Each scene shows the same named points in several views. A view is turned or mirrored, and shifted as a whole, has a little noise and may leave points out.

Scene 1
View 1
zokos: 24	-7	48	-21	-29	-19	-12	-8	-15	-12	4	14	-14	0	0	-12	-39	25	-18	7	-10	28	-18	-23	10	-29	-9	17	11	-7	23	33	-3	-21	0	16	-8
rozap: -25	39	7	9	-3	0	22	6	-11	-10	16	7	-2	-9	-20	-5	-8	1	-7	2	11	9	-9	0	23	12	-13	0	6	-12	6	14	2	30	-11	-14	-4
Pigir: -20	36	6	6	-8	4	13	5	-7	-9	10	8	1	-9	-15	-6	-6	-3	-4	0	7	11	-5	1	18	12	-15	-1	4	-16	-2	3	-1	25	-13	-14	-1
salu: -29	44	-12	6	-1	-5	13	3	-3	-10	13	9	1	-4	-20	3	-4	-7	-12	4	15	6	1	6	25	29	-12	3	11	-9	8	10	1	43	-18	-21	-1
vefi: 4	13	31	-8	-21	0	-3	0	-11	-8	3	10	-4	-7	-4	-14	-22	10	-6	-1	-5	20	-12	-12	8	-14	-15	4	2	-17	1	8	-4	-6	-6	3	-4
sebig: -19	37	-13	0	-9	-4	-3	-1	2	-9	3	12	3	-2	-12	4	-6	-11	-11	3	10	8	7	6	17	30	-14	5	11	-11	2	-1	-1	35	-21	-20	2
pep: -25	39	13	11	-5	13	22	9	-12	-8	13	6	2	-14	-16	-13	-5	-1	3	-3	7	11	-10	-1	15	4	-18	-8	-1	-20	-9	-1	-2	21	-11	-14	-1
bako: -11	30	-16	-9	-13	-17	-15	-7	5	-10	0	14	-1	4	-10	11	-11	-8	-21	8	10	8	9	5	19	34	-10	15	18	-6	14	8	-1	36	-21	-17	1
Vid: 15	9	11	-16	-34	10	-38	-4	5	-4	-18	16	6	-7	9	-13	-15	-8	0	-8	-13	20	10	-6	-11	0	-24	1	-2	-27	-27	-32	-10	-11	-20	-3	4
tave: -30	45	-39	-3	2	-30	-2	-7	7	-13	11	13	-2	10	-21	26	-6	-12	-32	16	25	2	12	13	35	59	-5	20	29	6	35	27	4	68	-25	-29	0
moma: 6	12	15	-13	-23	-5	-17	-5	-2	-9	-3	14	-2	-2	-2	-7	-20	3	-11	2	-4	18	-1	-8	6	0	-16	8	7	-14	2	3	-4	2	-13	-2	-1
tesoz: -28	41	-6	6	-1	-11	17	2	-8	-12	17	8	-4	-2	-21	5	-8	-1	-16	9	17	8	-5	3	29	25	-9	8	15	-5	18	23	2	43	-15	-18	-2
neto: 6	14	8	-13	-24	-4	-24	-6	1	-7	-6	14	0	-2	-1	-5	-18	-2	-11	0	-3	17	3	-5	4	7	-16	8	8	-16	-2	-5	-5	5	-17	-5	0
Sube: -22	39	-2	6	-9	11	6	6	-3	-8	6	8	5	-11	-13	-7	-2	-10	0	-3	7	8	0	4	12	18	-19	-3	2	-20	-12	-11	-3	27	-17	-17	2
Zate: 7	12	16	-15	-21	-15	-13	-6	-6	-11	2	13	-7	0	-4	-2	-25	8	-18	6	-1	18	-4	-9	13	1	-11	14	13	-7	16	18	-3	6	-11	0	-4
Vipat: -15	30	11	1	-6	-12	15	1	-12	-12	15	9	-7	-3	-17	-1	-15	9	-15	7	9	13	-11	-4	26	8	-9	8	12	-6	21	28	1	26	-9	-8	-5
tobi: -8	24	9	-7	-9	-20	5	-4	-10	-13	13	11	-10	2	-15	4	-21	9	-23	10	10	14	-8	-5	26	10	-7	15	18	-1	29	34	2	24	-10	-6	-5
View 2
Vipat: 15	6	-10	4	6	8	10	15	18	8	8	3	5	5	13	-21	4	-26	-2	10	8	2	-2	1	-12	34	5	-3	-9	-13	15	18	27	-5	11	-27	-8
vefi: -20	9	-12	13	11	7	0	9	3	-2	15	-12	-6	-9	12	-16	5	-6	-16	7	5	16	2	8	7	22	-2	5	16	-15	-1	8	17	-1	14	2	-2
Pigir: 10	1	-10	5	19	4	4	15	9	9	11	14	10	-17	12	-24	-1	-15	-4	-2	-12	15	-9	10	-3	42	-1	-3	-6	-6	11	11	15	-1	4	-8	-11
tobi: 14	10	-13	2	1	9	14	12	17	12	13	-4	7	14	13	-18	6	-22	-1	12	16	-4	2	-2	-15	24	7	1	-9	-23	18	15	27	-6	15	-32	-5
Sube: 15	-1	-11	0	26	1	4	14	7	17	16	21	19	-26	13	-24	-3	-7	0	-10	-24	15	-12	13	-3	46	-2	-1	-10	-5	15	4	8	0	-2	-4	-11
Zate: -7	13	-14	3	5	8	8	6	7	8	21	-15	5	5	15	-13	6	-4	-10	9	12	2	7	1	-6	13	4	10	6	-27	10	3	17	-3	16	-13	1
zokos: -36	18	-13	20	-4	13	3	4	4	-15	14	-39	-22	16	13	-10	11	-9	-25	24	34	9	16	1	6	0	1	9	29	-28	-8	14	27	-4	30	-5	6
sebig: 24	4	-14	-9	20	2	10	13	11	26	21	18	28	-13	14	-21	-2	-5	4	-8	-16	3	-8	6	-13	36	4	4	-18	-16	24	-1	7	-1	0	-17	-8
salu: 33	2	-12	-7	17	3	12	18	16	22	13	23	24	-8	13	-25	-1	-19	7	-4	-13	2	-11	4	-16	46	5	-5	-24	-9	25	10	16	-3	0	-26	-13
neto: -8	11	-16	-1	16	5	5	5	1	14	29	-8	14	-11	14	-14	2	10	-10	-2	-6	8	1	8	-1	16	0	13	6	-24	9	-8	3	0	9	0	2
tesoz: 32	4	-11	-4	10	6	14	18	19	19	9	18	18	1	13	-25	1	-27	6	4	-2	-2	-7	1	-18	43	7	-6	-23	-12	25	16	24	-4	5	-34	-13
bako: 24	10	-17	-14	13	5	14	10	12	30	28	8	30	1	16	-17	1	-2	5	-3	-7	-7	-2	0	-20	24	7	8	-19	-27	28	-5	7	-2	4	-26	-3
rozap: 19	0	-9	4	15	4	8	17	15	8	6	16	9	-10	12	-25	1	-25	0	2	-6	9	-10	7	-8	46	1	-8	-12	-5	15	18	22	-3	4	-18	-14
tave: 59	9	-17	-26	7	4	25	16	24	44	24	23	45	15	16	-22	0	-19	19	-2	-4	-22	-6	-7	-38	34	14	1	-44	-29	47	2	16	-6	1	-55	-9
pep: 9	-2	-9	9	21	3	3	16	9	5	5	18	5	-24	11	-27	-1	-18	-4	-2	-16	21	-13	13	2	51	-2	-7	-5	2	7	17	17	-1	2	-4	-14
View 3
Sube: 10	12	-42	-25	7	3	21	11	-8	-1	-8	-9	-1	-11	17	-24	1	-3	-2	1	0	-5	17	-3	0	-28	-8	-3	-28	24	-12	-9	-2	-10	-17	16	-26
salu: 22	11	-30	-18	12	-14	7	-2	-9	0	4	-13	-8	-10	19	-32	-3	-3	8	-22	5	8	7	0	1	-20	-7	-3	-25	35	-15	-16	8	5	-8	18	-14
bako: 10	6	-4	-12	6	-13	-1	13	-6	-3	-2	-9	-12	-9	4	-24	-1	-3	3	-14	-4	17	4	6	3	-31	-11	-17	-23	38	-8	-12	-4	11	1	-2	-15
Pigir: 3	17	-32	-20	10	3	21	1	-9	-6	-4	-7	-2	-9	17	-18	-4	1	-1	-3	7	-9	12	-7	-2	-17	-2	1	-10	18	-12	-20	3	0	-14	22	-24
sebig: 14	9	-24	-18	7	-8	9	10	-7	-1	-3	-10	-7	-10	12	-27	1	-3	3	-10	-1	9	11	2	2	-29	-10	-9	-29	33	-11	-11	-1	2	-7	9	-19
Vid: -28	11	-15	-20	-4	27	29	38	-3	-9	-30	4	3	-10	-3	6	2	1	-20	39	-12	-17	22	-2	-2	-41	-10	-14	-13	5	3	-6	-28	-15	-15	-8	-41
tesoz: 18	14	-19	-14	14	-17	3	-9	-9	-4	10	-14	-11	-7	18	-30	-6	-1	10	-28	9	9	3	-1	0	-14	-3	-2	-14	33	-14	-23	12	15	-4	20	-11
pep: 4	19	-45	-23	12	5	26	-4	-9	-6	-2	-8	0	-9	23	-19	-4	1	-2	-3	9	-16	15	-11	-4	-12	-1	7	-10	13	-14	-21	6	-4	-18	29	-25
moma: -20	14	-1	-12	4	9	14	15	-5	-13	-13	-1	-4	-7	1	-1	-6	5	-10	12	-1	-7	10	-3	-3	-25	-4	-10	2	12	-2	-21	-12	6	-5	1	-28
neto: -17	12	-4	-14	2	9	15	20	-4	-10	-15	-2	-4	-8	0	-4	-4	3	-10	14	-5	-3	12	-2	-1	-30	-6	-13	-5	15	-1	-15	-15	3	-6	-3	-28
zokos: -50	26	33	2	6	14	12	2	-5	-26	-7	5	-7	0	-5	21	-19	15	-13	12	10	-16	1	-8	-9	-6	7	-7	47	-6	5	-43	-10	26	4	2	-27
Vipat: -1	18	-9	-10	13	-8	7	-10	-9	-10	7	-9	-9	-5	14	-17	-10	4	5	-19	11	1	2	-5	-4	-8	0	-1	4	21	-10	-30	8	18	-2	19	-15
Zate: -21	16	11	-6	6	2	7	8	-5	-15	-6	-3	-8	-5	0	-1	-10	6	-6	1	3	-1	4	-3	-4	-18	-1	-10	10	14	-1	-28	-8	17	1	0	-22
tave: 38	1	-3	-9	12	-38	-18	0	-8	4	13	-19	-20	-9	9	-45	-2	-6	19	-44	-1	39	-4	13	7	-29	-14	-18	-38	59	-16	-10	8	23	9	2	-1
vefi: -27	21	-6	-12	7	15	22	6	-6	-16	-10	1	-2	-6	6	4	-9	8	-11	13	5	-19	11	-10	-6	-13	2	-2	16	1	-2	-29	-6	6	-9	11	-29
tobi: -4	16	8	-5	12	-12	0	-7	-8	-12	7	-8	-12	-4	8	-14	-12	5	5	-20	10	7	-1	-2	-3	-11	0	-7	8	24	-8	-31	6	24	4	10	-13
View 4
vefi: 14	22	-1	22	22	3	16	-11	7	5	-8	-11	-22	11	29	23	-8	13	3	-21	-26	4	1	-11	-11	-13	4	-5	-1	-4	-2	5	-11	-7	-8	-26	-13
Pigir: 20	-6	10	-2	15	-1	18	-23	-3	17	-8	-12	-5	-12	19	17	-8	-1	6	-20	-14	-7	2	-2	10	-5	6	-17	-19	-4	-6	-1	-10	5	-6	-15	-8
bako: 17	-9	7	-11	-7	5	-2	-2	-2	1	-4	12	-5	-15	-11	3	-11	-6	7	-2	6	-8	5	10	4	-4	9	-3	-15	-10	9	5	-3	0	15	1	-8
Sube: 19	-14	8	-8	13	-5	21	-27	-4	16	-8	-6	0	-16	14	14	-7	-2	1	-24	-7	-14	1	5	14	-4	-6	-26	-21	-2	-2	0	-13	10	-2	-11	-8
tobi: 22	6	15	3	3	13	0	4	-2	9	-2	-5	-15	-6	7	11	-15	-2	21	3	-13	7	7	-9	1	-6	36	13	-10	-13	-3	2	3	-7	1	-9	-8
Vipat: 23	1	16	1	7	10	6	-6	-4	16	-4	-12	-11	-9	14	15	-14	-3	21	-3	-16	4	6	-10	7	-5	32	5	-16	-11	-7	-1	0	-3	-4	-12	-7
tesoz: 26	-16	23	-14	0	6	6	-10	-9	20	-4	-7	-2	-22	5	10	-14	-11	22	-2	-5	-3	6	-2	18	-1	31	-1	-25	-11	-7	-3	2	4	0	-2	-5
Zate: 15	20	1	15	9	8	3	2	7	-2	-4	0	-21	7	11	14	-10	8	7	-8	-15	5	4	-6	-13	-12	13	6	0	-10	4	7	-5	-10	4	-16	-12
sebig: 19	-14	9	-13	0	-1	9	-15	-4	9	-5	4	-1	-19	-1	7	-9	-7	4	-11	3	-13	4	8	12	-3	3	-16	-20	-7	3	2	-7	6	7	-3	-8
moma: 11	17	-4	14	13	2	9	-5	7	-2	-7	1	-19	7	13	16	-7	10	-2	-17	-14	-2	1	-2	-12	-11	-3	-6	-1	-7	6	8	-11	-6	3	-19	-12
zokos: 12	47	-4	39	22	14	4	10	14	-4	-4	-11	-38	28	28	23	-11	20	11	-8	-35	20	4	-22	-30	-19	21	20	14	-10	-1	9	-4	-22	-5	-32	-16
salu: 25	-21	19	-17	0	2	10	-17	-9	19	-5	-4	3	-25	3	9	-12	-11	13	-7	-1	-11	5	3	19	0	17	-10	-26	-9	-4	-2	-3	9	2	-2	-6
tave: 26	-30	23	-34	-25	11	-13	4	-12	9	0	16	6	-35	-29	-7	-18	-23	23	16	21	-9	10	14	22	3	36	6	-29	-17	5	-1	8	5	20	17	-2
pep: 21	-10	13	-1	20	-4	25	-29	-5	24	-9	-18	-3	-13	28	21	-7	0	7	-25	-19	-8	2	-6	15	-4	5	-22	-22	-1	-10	-3	-12	8	-13	-18	-8
rozap: 25	-11	18	-6	10	2	15	-20	-7	22	-6	-14	-4	-17	18	16	-12	-5	15	-13	-14	-4	4	-6	16	-3	21	-10	-21	-8	-9	-2	-5	6	-8	-13	-6
neto: 11	14	-7	11	11	1	9	-7	7	-4	-6	6	-16	6	9	14	-7	9	-6	-18	-9	-6	1	3	-10	-11	-12	-11	-2	-5	9	8	-13	-5	7	-16	-13
Vid: 4	18	-22	18	20	-9	20	-18	14	-10	-11	10	-17	13	15	18	0	18	-25	-36	-10	-14	-3	8	-19	-15	-43	-29	4	3	15	12	-26	-1	9	-23	-16
View 5
bako: -13	-3	5	-13	28	-34	-13	-5	28	14	3	5	-1	12	-3	15	2	-8	6	-10	12	7	0	11	-1	-4	26	-5	14	1	16	-8	-18	10	-5	-18	-10
Pigir: 3	-1	-18	-10	14	-13	-14	0	-5	4	-9	-4	22	-5	-8	6	13	1	15	-1	10	14	-2	15	7	2	1	-5	25	4	-6	-15	-15	-2	-2	-28	-14
zokos: -1	-2	18	25	-27	-13	-45	43	-17	22	19	-20	20	20	25	12	14	-46	-13	-18	-12	16	-31	23	4	-11	-29	0	16	-6	0	-11	7	-13	-24	-7	-23
sebig: -6	-2	-8	-17	31	-25	-9	-8	17	5	-6	2	9	2	-11	9	6	2	13	-4	15	9	3	9	3	-1	21	-6	18	5	6	-9	-19	6	0	-24	-10
Vid: -7	-5	1	-6	38	4	-27	27	5	-23	10	-36	44	8	-3	-13	23	-12	-4	-17	-9	16	-18	-11	10	-24	4	-10	-10	23	-12	11	11	-6	-14	-8	-5
tave: -18	-1	4	-20	29	-55	-1	-27	44	30	-4	29	-26	11	-8	29	-9	0	14	-4	28	0	15	22	-7	8	44	-3	26	-10	33	-17	-38	21	5	-26	-11
neto: -7	-4	4	-2	22	-13	-25	18	8	-1	8	-17	23	10	2	2	13	-16	-2	-14	-1	13	-14	4	6	-14	4	-7	4	9	0	-1	-1	-1	-12	-12	-10
moma: -5	-3	5	1	12	-13	-27	19	2	4	8	-16	23	10	5	4	13	-20	-1	-13	-2	14	-15	9	5	-12	-1	-5	9	6	0	-5	-2	-2	-13	-13	-13
rozap: 5	0	-18	-8	7	-21	-11	-6	-6	14	-11	5	14	-5	-8	13	9	0	18	2	15	13	1	21	5	7	3	-3	33	-3	-2	-21	-22	-1	0	-30	-16
Vipat: 0	0	-6	0	-4	-27	-18	2	-4	24	-4	6	5	4	2	18	6	-13	10	-2	12	11	-4	26	2	6	-1	-1	31	-8	6	-22	-19	0	-5	-25	-19
tesoz: -2	1	-11	-11	9	-33	-8	-13	7	23	-9	15	-1	0	-5	21	3	-2	16	1	20	9	4	25	1	9	13	-3	34	-7	11	-23	-28	6	1	-30	-16
vefi: 3	-1	-3	6	-2	-6	-30	25	-15	5	4	-18	30	6	7	4	17	-21	1	-9	-3	17	-18	14	7	-7	-15	-3	16	5	-8	-10	0	-10	-14	-17	-17
Sube: 2	-1	-20	-17	29	-12	-9	-5	2	-4	-11	-4	24	-7	-14	1	13	8	17	-1	12	14	2	7	8	-1	11	-6	19	10	-7	-11	-16	1	0	-28	-10
salu: -1	-1	-16	-16	18	-29	-6	-14	8	14	-12	11	5	-3	-11	15	5	5	18	1	19	10	6	19	3	8	15	-4	31	-2	6	-19	-26	6	3	-31	-14
tobi: -4	0	4	3	-6	-32	-21	6	4	29	2	7	-1	11	7	22	3	-21	3	-7	10	8	-7	28	-1	3	3	0	28	-10	13	-19	-18	2	-8	-22	-19
pep: 10	0	-26	-12	12	-9	-12	-2	-15	1	-14	-5	29	-10	-11	3	15	5	20	4	12	16	-1	16	9	4	-3	-5	29	5	-11	-18	-16	-5	0	-32	-15
View 6
bako: -5	-6	-6	6	-6	15	15	-18	-5	8	-12	-12	21	-15	-11	-5	21	0	-28	-1	0	3	3	1	1	26	-26	1	-15	7	2	-4	-9	15	-8	15	-2
salu: -8	-10	-21	5	-3	-8	9	-6	-11	10	-10	5	14	-20	-8	-14	11	5	-10	6	16	3	3	-5	1	16	-29	-4	-7	13	-3	4	3	-2	-4	14	9
Vipat: 4	2	-19	-2	-9	-6	11	1	-2	1	-4	13	-3	-24	4	9	20	9	-11	3	18	0	5	-18	-11	25	-23	8	-10	-8	1	7	-3	13	1	3	-6
moma: 5	2	13	5	14	17	21	-7	-10	-10	-26	-10	-8	-21	8	12	24	-3	-10	-10	16	-1	0	-11	-7	23	-15	14	-14	-21	2	-2	-33	26	-4	-3	-12
sebig: -9	-10	-7	9	5	5	13	-12	-13	6	-20	-7	15	-18	-9	-14	14	-1	-12	0	13	3	1	0	3	17	-26	-3	-9	9	-2	-2	-9	4	-7	12	5
Pigir: -4	-4	-7	6	13	-7	12	2	-17	-2	-23	5	-5	-23	3	-6	13	1	4	0	28	0	2	-12	-3	12	-21	2	-6	-4	-2	5	-15	4	-1	1	4
pep: -4	-6	-11	7	18	-15	11	9	-22	-3	-26	10	-10	-26	5	-8	10	2	15	2	36	-1	1	-14	-3	7	-22	2	-4	-3	-5	8	-14	-3	-1	-1	8
Vid: 0	-3	39	17	41	31	26	-11	-26	-18	-53	-32	-9	-18	7	1	21	-17	1	-17	21	-2	-5	0	2	12	-10	11	-13	-22	0	-8	-59	24	-11	-7	-9
rozap: -3	-4	-19	3	3	-14	10	4	-12	2	-13	13	-2	-24	1	-5	13	6	0	4	26	0	3	-14	-5	16	-25	3	-7	1	-2	7	-4	1	1	5	4
neto: 2	0	17	8	17	21	20	-10	-13	-9	-30	-16	-4	-19	4	6	23	-6	-12	-11	14	0	-1	-6	-4	21	-16	11	-14	-16	1	-3	-35	24	-6	-1	-10
zokos: 22	18	12	-6	1	19	23	4	5	-21	-12	6	-33	-25	25	46	37	5	-15	-13	18	-6	4	-31	-24	36	-6	31	-19	-50	9	4	-37	47	5	-19	-32
tesoz: -5	-5	-27	1	-12	-11	8	-3	-5	10	-3	13	11	-21	-6	-6	16	9	-13	7	14	2	5	-11	-4	22	-29	0	-9	8	-1	6	8	3	0	13	4
tobi: 6	4	-19	-4	-19	2	12	-5	6	3	3	10	2	-22	2	16	25	11	-25	1	8	0	6	-17	-12	33	-23	11	-15	-9	5	4	0	21	2	5	-12
Sube: -9	-10	-4	11	19	-4	13	-2	-22	0	-30	-4	2	-21	-2	-17	10	-3	5	0	26	2	0	-4	4	8	-24	-3	-6	4	-5	3	-17	-2	-6	6	9
Zate: 8	6	4	1	0	16	18	-7	-2	-8	-14	-3	-7	-21	8	20	28	2	-18	-8	11	-1	3	-15	-12	30	-16	16	-16	-21	5	0	-25	30	-1	-3	-18

In a view up to two points have been moved. Name them for each view, in the order of its rows, or write none.
view 1 | Pigir
view 2 | zokos
view 3 | Sube
view 4 | none
view 5 | salu
view 6 | tobi

Scene 2
View 1
Niv: -6	-20	7	26	5	1	10	6	19	-9	19	-16	10	-3	5	6	-13	1	-20	11	9	-4	16	-7	-14	-8	11	-25	4	-26	-4	-19	15	-14	-11	-25	-4
naf: 1	-19	4	20	0	-2	2	2	4	-3	6	-5	8	-3	8	-8	-13	4	-17	12	3	-3	14	-14	-4	-16	0	-20	7	-16	-6	-22	7	-19	-4	-26	-3
raz: 13	-22	1	-19	1	-7	-5	13	13	-6	-9	2	21	5	9	-6	1	11	-5	5	15	-2	3	-21	18	-16	-4	-6	10	-8	-13	-12	19	-21	3	-10	6
Bupo: -5	-21	7	19	6	0	9	8	21	-10	17	-16	11	-1	6	7	-9	3	-18	9	11	-4	15	-7	-12	-8	12	-24	5	-26	-5	-17	18	-15	-11	-21	-1
zoda: 4	-20	7	5	0	1	3	11	24	-12	9	-5	23	-5	7	6	-8	7	-11	11	16	-1	5	-10	5	-5	1	-13	4	-18	-7	-14	15	-14	-7	-18	-6
funif: 5	-20	6	4	-1	0	1	10	20	-9	6	-3	21	-4	7	3	-8	7	-11	10	14	-1	6	-12	7	-7	0	-13	5	-15	-8	-15	14	-15	-5	-18	-5
Poba: -9	-18	7	41	5	1	11	0	10	-6	22	-18	1	-4	5	1	-17	-2	-24	13	2	-5	21	-6	-24	-12	11	-31	5	-28	-2	-24	9	-16	-12	-31	-5
morot: 6	-26	4	-28	9	-4	3	24	39	-17	3	-12	28	7	7	16	9	10	-5	0	29	-2	0	-13	13	-5	13	-8	8	-19	-12	-4	35	-15	-5	-1	10
Galo: 12	-19	5	-2	-5	0	-5	9	13	-7	-3	7	25	-6	9	-4	-10	10	-8	13	13	0	2	-17	17	-9	-9	-6	5	-8	-10	-16	9	-17	-1	-18	-8
maleg: -1	-23	6	0	7	0	7	15	31	-14	12	-15	19	1	6	12	-3	5	-13	5	19	-3	8	-8	-2	-6	12	-17	6	-24	-7	-12	24	-14	-10	-13	2
Nuku: 0	-25	1	-8	13	-9	5	14	19	-8	5	-18	8	12	7	3	6	5	-13	-1	15	-6	14	-16	-6	-17	15	-20	12	-21	-10	-12	30	-21	-3	-9	16
vamas: 14	-21	-4	-6	1	-14	-10	1	-18	8	-18	7	1	10	11	-28	-2	8	-10	6	-1	-5	13	-31	10	-33	-10	-13	15	-1	-12	-21	8	-30	12	-18	12
View 2
raz: -33	17	5	-14	9	13	11	16	-3	-8	3	-1	-13	-4	2	-11	8	-17	-7	-8	-15	12	-7	19	9	27	11	3	-2	-15	-2	6	17	7	-6	-5	13
Nuku: -20	6	16	-24	8	3	14	20	-4	5	-11	7	-24	18	4	-15	-1	2	3	3	-17	17	-17	4	-3	20	16	-4	-19	-10	-2	-12	29	11	-13	-7	10
Poba: 7	-6	36	-28	-17	-2	0	-6	-27	6	-9	9	-14	12	-20	0	-10	19	2	9	-17	0	4	4	-19	10	15	-5	-13	17	-2	-24	17	16	-5	-7	9
Bupo: -6	0	30	-19	-4	4	8	6	-19	-4	-10	10	-16	15	-14	-5	-7	8	3	3	-19	10	-5	1	-11	12	14	0	-14	6	0	-20	17	15	-6	-5	7
zoda: -18	8	22	-9	2	12	10	9	-15	-18	-4	6	-11	5	-14	-5	-2	-5	-2	-6	-19	13	-4	7	-1	15	11	6	-5	0	2	-10	10	13	-1	-4	8
vamas: -27	13	-3	-37	-6	5	-2	3	-3	23	13	-7	-13	-17	8	-8	13	-10	-12	1	-5	-7	5	35	6	35	12	-9	2	-12	-10	17	21	4	-9	-9	20
naf: -9	3	22	-24	-11	5	1	-2	-19	3	1	3	-11	-1	-13	-2	-1	3	-4	2	-14	0	5	15	-7	19	12	-3	-4	6	-4	-7	14	11	-4	-7	12
Niv: -2	-1	32	-20	-8	3	5	2	-22	-4	-9	9	-14	13	-18	-3	-8	11	2	4	-19	7	-2	2	-13	11	13	-1	-13	9	0	-21	15	16	-4	-5	8
Galo: -25	14	12	-10	1	16	7	6	-12	-17	6	0	-7	-8	-11	-4	5	-14	-9	-10	-15	7	3	19	6	22	8	6	5	-4	-1	3	7	9	1	-5	11
morot: -34	16	13	-4	23	14	23	31	1	-22	-10	8	-21	18	2	-18	1	-15	2	-10	-22	30	-23	0	7	19	13	8	-15	-18	3	-9	20	11	-8	-3	6
View 3
vamas: 1	4	3	12	0	18	31	6	7	-30	26	33	6	-15	-12	29	2	-12	-15	13	1	20	-17	-13	18	21	-8	14	-4	3	-3	-33	-6	-28	-16	-9	-5
Niv: 5	4	-6	20	-23	-23	-9	0	25	-3	8	6	2	-7	14	1	13	6	-16	11	6	20	1	-12	5	-5	-1	-1	-10	19	-1	1	-1	-5	-3	-13	14
Galo: 4	11	0	15	-5	0	-6	8	16	-12	7	31	16	-3	5	24	-5	-12	0	1	-3	16	-12	-16	-10	17	-2	6	7	12	6	-25	-4	-11	-1	-18	2
funif: 5	9	-2	19	-12	-8	-10	2	19	-8	6	21	11	-1	8	12	0	-6	-4	4	1	16	-7	-13	-6	5	2	2	4	14	4	-15	-1	-7	0	-15	4
Nuku: 6	9	1	29	-18	-3	7	-15	12	-14	15	10	3	7	-4	-8	0	-3	-14	14	8	14	-2	-7	7	-13	16	-3	0	5	-6	-12	6	-10	-2	-5	-8
Poba: 3	0	-8	17	-27	-29	-4	4	29	-4	10	2	-3	-15	17	3	21	12	-23	14	7	24	2	-13	14	-4	-8	1	-20	23	-2	6	-4	-8	-6	-12	22
zoda: 5	10	-2	20	-14	-11	-13	1	20	-6	5	20	12	0	10	9	0	-5	-3	4	1	16	-6	-13	-9	3	4	1	4	15	4	-14	0	-5	2	-16	4
raz: 4	12	3	20	-3	11	4	-2	9	-18	13	30	15	4	-5	16	-10	-15	-1	5	0	13	-13	-11	-5	10	7	5	10	4	2	-30	1	-14	-2	-12	-10
Bupo: 5	5	-4	22	-22	-19	-8	-2	23	-4	8	7	3	-4	12	-1	9	4	-15	10	7	18	0	-12	3	-6	3	-2	-7	17	-1	-2	1	-5	-1	-12	10
naf: 3	3	-4	13	-14	-11	4	7	21	-12	13	18	4	-14	8	17	12	0	-16	11	3	22	-6	-14	10	9	-9	6	-10	16	0	-11	-6	-14	-8	-14	12
morot: 8	18	4	31	-11	2	-10	-16	10	-9	6	20	15	21	-3	-7	-16	-13	3	4	4	7	-5	-7	-15	-11	26	-5	19	2	-1	-22	10	-4	8	-10	-17
maleg: 6	11	-1	26	-19	-12	-12	-8	19	-5	6	12	8	7	7	-4	-1	-3	-7	7	5	14	-1	-9	-6	-8	13	-3	4	12	0	-9	4	-3	4	-12	0
View 4
raz: 4	-7	10	15	15	10	-18	4	-9	14	0	-6	-7	-7	-7	-24	13	-15	-21	-6	4	3	17	-10	-13	-13	21	-18	19	-19	8	5	-8	-5	6	8	-10
morot: 17	-22	31	20	31	7	-16	13	-9	17	3	-10	-7	-11	1	-28	17	-28	-16	-12	-7	-13	10	-19	-13	-19	24	-14	28	-12	-7	31	-10	-8	19	2	-19
zoda: 7	-4	22	9	17	4	4	2	-12	10	-14	-3	-10	-8	-7	-21	3	-15	-9	3	-2	1	18	-2	-10	-11	13	6	16	-11	-3	21	3	-2	23	19	-21
Poba: -3	13	25	-8	22	0	26	-5	-1	4	-7	-6	4	-19	-16	-8	-6	-20	5	11	11	10	19	2	-18	0	0	42	13	4	-5	9	19	-5	30	12	-17
maleg: 10	-9	30	9	28	4	3	6	-7	11	-3	-8	-4	-14	-5	-20	7	-25	-7	-2	-2	-5	13	-10	-14	-12	14	10	22	-6	-8	26	2	-6	25	8	-21
Galo: 3	-2	7	11	7	8	-8	-1	-13	11	-14	0	-12	-4	-9	-23	5	-7	-17	2	1	6	22	-1	-8	-12	17	-10	13	-20	7	9	-2	0	12	21	-15
funif: 5	-3	18	8	16	5	0	1	-10	10	-10	-3	-9	-8	-8	-21	4	-15	-11	1	1	3	18	-3	-11	-11	14	3	15	-12	0	16	2	-3	20	17	-18
Nuku: 6	-7	28	7	33	6	-4	8	1	12	13	-13	5	-19	-6	-18	12	-31	-9	-7	7	-3	10	-17	-21	-9	16	9	26	-3	-3	13	0	-11	17	-7	-11
naf: -3	9	12	-1	13	5	8	-5	-4	7	-7	-4	-1	-12	-14	-14	0	-13	-7	7	10	12	21	0	-15	-4	8	17	13	-9	4	1	10	-3	17	13	-12

In a view up to two points have been moved. Name them for each view, in the order of its rows, or write none.
view 1 | Nuku
view 2 | none
view 3 | naf
view 4 | zoda
